Points, in no order, along strands that fork, close into loops and pass close to each other.
In the rows, 128 means zero.
Two points are linked if the straight distance between their rows is under 87. Some points are linked to none.
<108>: [107 140 110 101 131 132 131  98 181 161 173 128 119 156 132 123  99 165
 230 111 135 162 108 110]
<46>: [116  96 107 120 188 109 177 146 100 129 145 148 115 153 105 120 123 132
 142 106 128 124  92 111]
<864>: [116 123 128 103 143 104 116 105 172 126 170 108 135 167 126  90  88 163
 173 130 136 126 110 130]
<376>: [116 135 115 114 175 131 195 202 147 170 138 173 100  89 139 143 144  92
 142 127 140 161  79 151]
<1048>: [114 103 114 140 203 118 181 148  61 126 134 148 110 143  95 126 132 116
 115 110 118 118 104  98]
<560>: [117 122 152 131  89 130  81 151 187 146 149 110 110 116 163 113 123 113
 122 126 122 133 125 156]
<345>: [190 168 130 177 130 143 168 140  53 118  64 129 146 141 116 142  97 141
 103 115 115  75 139 128]
<287>: [170 134 125 143  73 100 126  75  86  72  79 127 164 155  98 122 138 152
 142 118 143  68 158  89]
<973>: [159 129 146 155 110 140 110 148  87 102  89 137 154 137 137 139 133 135
  75 122 119  96 126 142]
<1012>: [137 116 141 161 150 137  95 120  51 119  81 135 161  98  97 138 166 129
  37 152 128 113 133 119]
<1073>: [115 128 118 118 145 132 160 187 175 173 148 161  94 107 149 139 120 109
 172 122 134 158  79 152]
<1035>: [ 89 119 124 108 114 171 112 136 152 153 163 132  88 154 158 136 133 117
 177  86 115 194 142 128]
<1170>: [164 184 147 112  91 102  49  60 154  65 115 143 179 140 146 112 131 160
 125 143 126 132 139 122]
<1064>: [109  99 123 128 180 140 140 151  74 123 133 137 122 129 132 152 168 106
  81 121  88 158 132 107]
<990>: [148 123 114 145 127  91 131  76  98  86  97 111 145 152  83  85  94 143
 137 127 147  52 138 112]
<75>: [118 115 148 132 106 134  85 156 211 167 179 102  81  81 142 117 129  93
 132 134 129 156 121 160]
<1157>: [153 134  90 181 176 144 233 147  31 143  87 142  91  85  53 120  95 123
 126 119 179  75 143 120]
<1119>: [121 126 132 126 140 131  95 155 203 177 176 127  76  89 132 126 112 115
 155 126 122 178 111 166]
<834>: [127 109 123 147 187 110 157 143 111 147  90 103 144  72 110 144 136  85
  65 179 126 104 111 122]
<1207>: [154 139 145 145 169 139 149 186 145 154 125 107 114  81 137 142 116  93
  79 157 110 127 106 159]
<700>: [128 106 130 170 144 129 166 154  59 122  84 133 131 129 116 136 133 117
  96 122 130  92 136 118]
<470>: [ 78 104 137 115  92 180  76 110 202 190 201  91  76 110 132  99 145 107
 147 130 143 189 165 139]
<274>: [123 124 124 120 140 122 126 163 196 173 162 144  93 111 138 127 102 128
 172 128 130 150  90 161]
<951>: [173 150 141 135  87 115  90 106 110  86 107 145 167 163 138 149 139 164
 118 116 119 110 139 117]
<1156>: [130 129 134 147 178 146 153 167  97 151 104 119 143  90 145 160 160  88
  53 153  95 146 125 117]
<226>: [103 122 108 116 120 154  69 106 200 184 184 112  69 125 121 118  94 133
 181 114 140 196 146 146]
<127>: [132 153 113 110 103 111 186 119 155 135 131 137 145 151 145 146 108 144
 240 106 120 114 114  89]
<166>: [ 77  85 106  81 195 120 187 151 132 145 151 139 116 104 126 138 180  92
 131 149 129 164  91  99]
<1096>: [111 107 113 110 181 120 158 174 182 164 166 127 105  60 131 152 154  82
 126 158 120 172  97 133]
<28>: [143 127 120 135 118 115 225 172 129 142  93 144 107 116 139 137 105 120
 131 132 162  69 103 163]
<588>: [124 120 120 122 170 120 212 197 135 162 112 156 121  82 130 149 131  88
 111 156 146 124  88 145]
<1061>: [133 129 150 114 122 122  35  95 142  77 139 136 140  98 124 105 168 117
  38 162 132 158 139 159]
<572>: [138 133 133 136 159 123 123 181 173 155 151 113 110  85 137 136 108  97
 108 147 107 139  97 164]
<174>: [ 66  90 113  78 180 145 169 156 143 148 167 136 105 122 139 122 182 100
 153 133 132 180 106 115]
<1230>: [123 118 117 129 172 121 117 180 188 167 173 116  85  69 134 136 124  98
 121 137 115 170 101 157]
<653>: [141 131 127 138 155 130 189 194 140 164 110 132 119  94 136 144 112  95
  97 157 125 109  96 160]
<323>: [ 98 123 117 105 118 141  61 114 181 144 188  97  93 131 125 115  95 139
 145 125 126 191 146 147]
<1139>: [ 79  95 114  85 179 142 158 157 130 132 170 153  91 139 136 121 150 110
 170 102 122 179  99 127]
<1269>: [183 160 114 181 158 145 190 148  49 131  82 123 129 133 102 130  89 133
 112 110 137  86 140 120]
<330>: [132 119  94 177 173 138 238 147  42 152  67 138 100  58  70 133 110 114
 112 146 183  70 146 129]
<244>: [143 168 147 107  69 106 103  72 151 102 135 113 181 141 148 137 134 164
 189 139 101 128 161  74]
<1099>: [161 138 119 136 126  96 159 118 128 107 101 112 146 150 119 126  92 141
 161 124 131  71 121 128]
<646>: [134 159 134 109  77 108 162  92 156 124 123 112 161 144 147 145 116 144
 226 122 110 104 136  79]
<542>: [125 154 140 105  78 141  53  79 162 112 162 118 145 162 152 112 120 163
 155 120 124 164 160 112]
<111>: [105 128 148 106  78 155 149 112 161 149 159 103 142 188 148  92 128 149
 189 113 152 100 124 116]
<720>: [134 107 141 152 103 127  95 106  68  90  98 148 156 157 101 112 168 150
  88 120 148  93 139 115]
<134>: [172 167 131 120 104  92  83  54 108  64 115 131 185 145 115 131 130 165
 142 132 104 110 145  74]
<686>: [115 118 140  95 116 126  42 103 143  89 167 117 115 109 123 117 161 134
  41 157 118 188 157 148]
<402>: [ 98 112 131  97  84 154  56 126 163 129 182 101  81  97 117 134 160 119
  86 132 115 225 184 150]
<422>: [128 133 136  89  95 137  25  88 152  88 170 134 120 138 126 118 139 163
  76 134 127 197 160 148]
<1143>: [162 177 151 106  79  92 108  58 130  69 115 123 195 136 129 137 144 159
 172 146  98 100 155  69]
<199>: [111 151 140 118  78 150  80  94 170 151 163 110 136 172 170 127 122 155
 183 108 123 151 154 113]
<85>: [156 153 143  87  86 129  23  76 157  77 155 159 135 139 133 128 151 167
  87 141 159 186 148 149]
<992>: [134 122 144 144 114 111  75  90 113  85  89 121 159 119 107  82 141 120
  67 151 138  86 133 152]
<197>: [132 128 129 122 154 134  73 137 120 104 148 116 114 107 123 142 135 132
  51 134  87 170 143 146]
<208>: [119 110 147 131 101 117  87 113 137 101 116 115 145 145 134  95 147 131
  86 147 138  98 135 146]
<829>: [115 110 116 159 199 129 209 164  50 156  93 140 133 100 103 145 158  84
  97 143 135 110 123  99]
<506>: [139 114 123 149 118 107 162 123 115 115  72 113 126 122 114 108  93 127
 115 148 153  50 122 168]
<688>: [ 65 100 123  95 129 171 124 141 173 169 177 125  78 128 148 123 154 100
 162 112 125 200 130 143]
<421>: [122 127 123 151 184 139 215 181  71 144 102 164 117 122 129 140 137  86
 113 122 134 124 115 130]
<1232>: [124 101 129 156 109 107 134 110  96 105  69 114 134 111 105 106 118 124
  93 153 158  49 142 160]
<727>: [124 128 118 146 200 135 182 159  99 159 106 117 144  84 145 173 163  60
  71 164 110 147 128 100]
<145>: [ 99 100 151 121  92 124 108 127 147 129 139 104 137 166 141  98 134 130
 126 137 138 112 128 136]
<635>: [146 127 109 144 152 117 236 168 107 157  78 151 113  86 116 135 105 117
 113 154 166  74 116 166]
<1055>: [119 151 129 119 111 129  47  95 198 134 172 108 115 126 138 105  81 144
 165 128 119 171 139 144]
<176>: [150 112 131 166  93 117  91  83  67  81  71 138 155 130  81 106 148 148
  96 122 154  79 148 125]
<1260>: [150 141 144 162 153 161 157 180  88 147  94 126 139 111 142 150 148 100
  58 138 105 125 128 140]
<695>: [141 171 145 116  66 100 120  85 166 111 118 106 174 145 155 134 103 150
 185 132 110 103 135 106]
<50>: [137 128 140 149 130 128 146 164 102 127 100 131 132 139 139 139 116 120
 104 116 121  95 120 147]
<1187>: [107  96 121 112 190 108 160 160 121 134 145 135 117 120 114 131 128 118
 121 144 120 136  92 128]
<725>: [139 114 103 157 169 127 245 160  74 158  71 142 104  74  98 136 110 111
 100 161 181  74 135 148]
<781>: [117 129 132 112  64 168  38 109 179 148 182 119  85 116 127 132 140 137
 114 118 126 211 186 151]
<432>: [120  95 129 168 129 141 158 142  45 127  65 130 147 102 102 146 161 112
  75 138 142  86 147 113]
<921>: [ 99 107 135  97 111 127  51 117 162 114 174  99  98 106 127 122 154 121
  70 151 109 195 167 147]
<41>: [ 93 112 114 100 156 131  83 111 156 127 192 103  91 142 116 124  99 149
 133 127 114 187 132 139]
<371>: [110  97 123 114 158  96 130 114 139 117 152 109 129 162  99  88 106 157
 147 136 142 102  97 125]
<972>: [122  87 144 143  94 141 115 124  84 103 112 136 144 159 129 129 178 135
  98 123 137 105 140 116]
<136>: [118  95 132 158 148 136 130 137  63 131  75 123 154  89 110 157 176 108
  61 147 121 107 140 108]
<998>: [114 116 117 158 197 134 197 149  68 163  81 121 158  74 118 167 159  73
  87 154 129 121 131  94]
<419>: [ 97  93 131 120 146 136 125 153 110 130 144 136 119 129 146 142 167 106
  89 128  96 164 134 118]
<578>: [124 137 139 111  90 143  47 105 154 115 165 125 125 156 148 118 135 148
 115 121 124 174 152 132]
<7>: [126 104 135 161 103 114 104  95  82  90  61 122 152 110  86  95 136 128
  76 148 155  66 144 144]
<656>: [131 136 128 136 141 135 194 186 110 147 117 159 115 150 154 138 119 104
 155  91 134 116 104 138]
<397>: [ 94  98 106 109 214 112 192 156 113 142 141 153 116  98 117 134 157  99
 117 144 120 151  90 106]
<333>: [ 72 101 130  93 111 180 111 132 196 191 197 100  77 104 139 109 170  92
 151 134 141 194 147 129]
<76>: [ 87  96 122  92 162 121 111 121 162 139 192 111  94 131 115 107 116 142
 141 144 129 167 107 135]
<1171>: [149 157 134 151 163 140 210 190  90 147  96 155 119 128 144 140 104 101
 129 118 128 103 110 143]
<1195>: [103 101 139 108 115 133 159 128 139 134 145 119 138 176 140 103 134 139
 162 124 148  97 119 124]
<1008>: [177 169 123 131 125  94 105  79 103  72 110 119 173 147 113 142 113 163
 142 111  86 100 143  80]
<353>: [116 139 123 130 113 138 161 162 134 151 131 154 116 158 173 149 121 115
 187  83 122 132 101 129]
<912>: [116 146 134 108 123 109  74  94 181 122 165 101 135 155 132  94  79 153
 161 138 125 140 120 135]
<609>: [158 156 150 123  96 113  48  83 138  67 112 151 165 141 136 107 143 154
  90 141 142 124 131 148]
<272>: [102 134 102 108 125 147  95  95 197 187 171 125  99 139 133 119  95 147
 216 111 132 185 125 124]
<969>: [102 131 138 108  85 151 108 106 167 145 162 104 144 178 154 102 119 148
 179 118 138 133 137 111]
<513>: [132 132 137 128 100 139 105 143 122 119 129 142 134 168 162 156 141 144
 134  91 105 147 134 125]
<495>: [122 133 134 117  81 125 186 143 163 147 116 130 120 149 149 133 107 129
 181 112 156  84 103 135]
<252>: [158 123 150 150 126 139  84 131  75 103  90 140 158 120 115 144 168 138
  51 140 121 111 128 143]
<468>: [110 113 117 105 130 121 173 129 142 133 154 132 124 176 123 109 121 146
 199 101 148 109 105 107]
<327>: [197 178 122 167 123 130 144 118  86 105  76 124 159 139 118 148  94 153
 118 118 112  80 141 126]
<374>: [127 159 148 108  62 145  97  89 153 126 144 120 167 165 172 146 141 159
 196 107 118 139 148  81]
<846>: [166 201 158 100  56 106  51  57 165  79 118 155 188 125 158 130 143 160
 148 153 132 139 136 119]
<1075>: [155 147 124 133 140 102 117 110 113  97 117 120 154 160 121 130  92 156
 144 114  96 104 124 110]
<515>: [167 141 114 148 126  95 168 105 117 107  78 120 134 126 105 118  69 138
 141 133 142  47 128 152]
<729>: [117 133 150 133  95 138 108 157 171 158 140 124 114 138 163 138 112 121
 151 102 115 136 115 148]
<456>: [131 139 107 100 125 108 183 125 153 138 146 145 141 171 126 122 111 150
 230 107 144 113  95  98]
<525>: [152 140 159 108  94 120  30  90 148  75 126 155 147 120 128  89 170 135
  53 154 154 147 125 161]
<44>: [114 148 132 128  92 136 138 145 169 160 140 146 117 143 177 147 105 126
 199  92 118 133 109 133]
<544>: [102 107 130 120 126 148 124 155 119 121 145 140 113 163 159 141 159 117
 128 102 103 158 136 121]
<74>: [113 136 123 125  96 163  79 131 149 145 154 133 104 147 162 157 130 136
 144  83 105 200 155 136]
<250>: [135 128 114 133  92 109 204 146 140 134 102 130 116 135 145 137  88 132
 161 117 155  67 109 157]
<904>: [133 100 110 127 147  90 151  98 113 111 123 118 137 158  74  88  99 154
 152 134 160  73 109 116]
<1210>: [201 176 119 150 119 102 140  95  81  84  83 118 171 130 111 156 108 153
 142 116 101  82 148  86]
<451>: [165 150 117 157 125  94  92  59  76  67  88 122 168 138  79  93 106 146
 117 118 123  65 141 107]
<705>: [164 151 131 136  91 135 106 124 119 106 114 144 159 157 161 159 126 155
 135  95  99 125 136 113]
<113>: [123 145 119 129  78 164  49 110 178 149 155 132  90 132 146 165 125 139
 143  95 109 213 173 146]
<1062>: [168 141 103 182 168 136 214 142  40 127  86 132 114 119  72 118  87 129
 125 111 153  72 141 112]
<896>: [116 109 116 143 208 140 159 153  54 130 127 134 125 120 113 144 144 107
  79 126  91 136 117 107]

A piece is all that can be reached along the links. How many separate loops has the piece of each point below (a circle has one, a figure eight two, a Y none), and how many tips (points with one link)?
<402> | loops 2, tips 5
<896> | loops 0, tips 2
<653> | loops 1, tips 2
<990> | loops 0, tips 3
<136> | loops 1, tips 0

A tip is a point with one link. Name the tips that can be reached along the links from each point below, in the order of the rows.
<323> | <108>, <76>, <451>
<166> | <951>, <1139>
<998> | <1096>, <1260>
<74> | <470>, <85>, <972>, <495>, <846>

Name the points in between on the shortest way along the links from the first point to the second, in order.
<244>, <145> | <374> <199> <969> <111> <1195>
<1260>, <44> | <1156> <727> <998> <829> <421> <1171> <656> <353>
<41>, <990> | <323> <1055> <912> <864> <371> <904>
<345>, <495> | <1269> <1062> <1157> <330> <725> <635> <28> <250>
<397>, <513> | <1187> <46> <1048> <896> <1064> <419> <544>
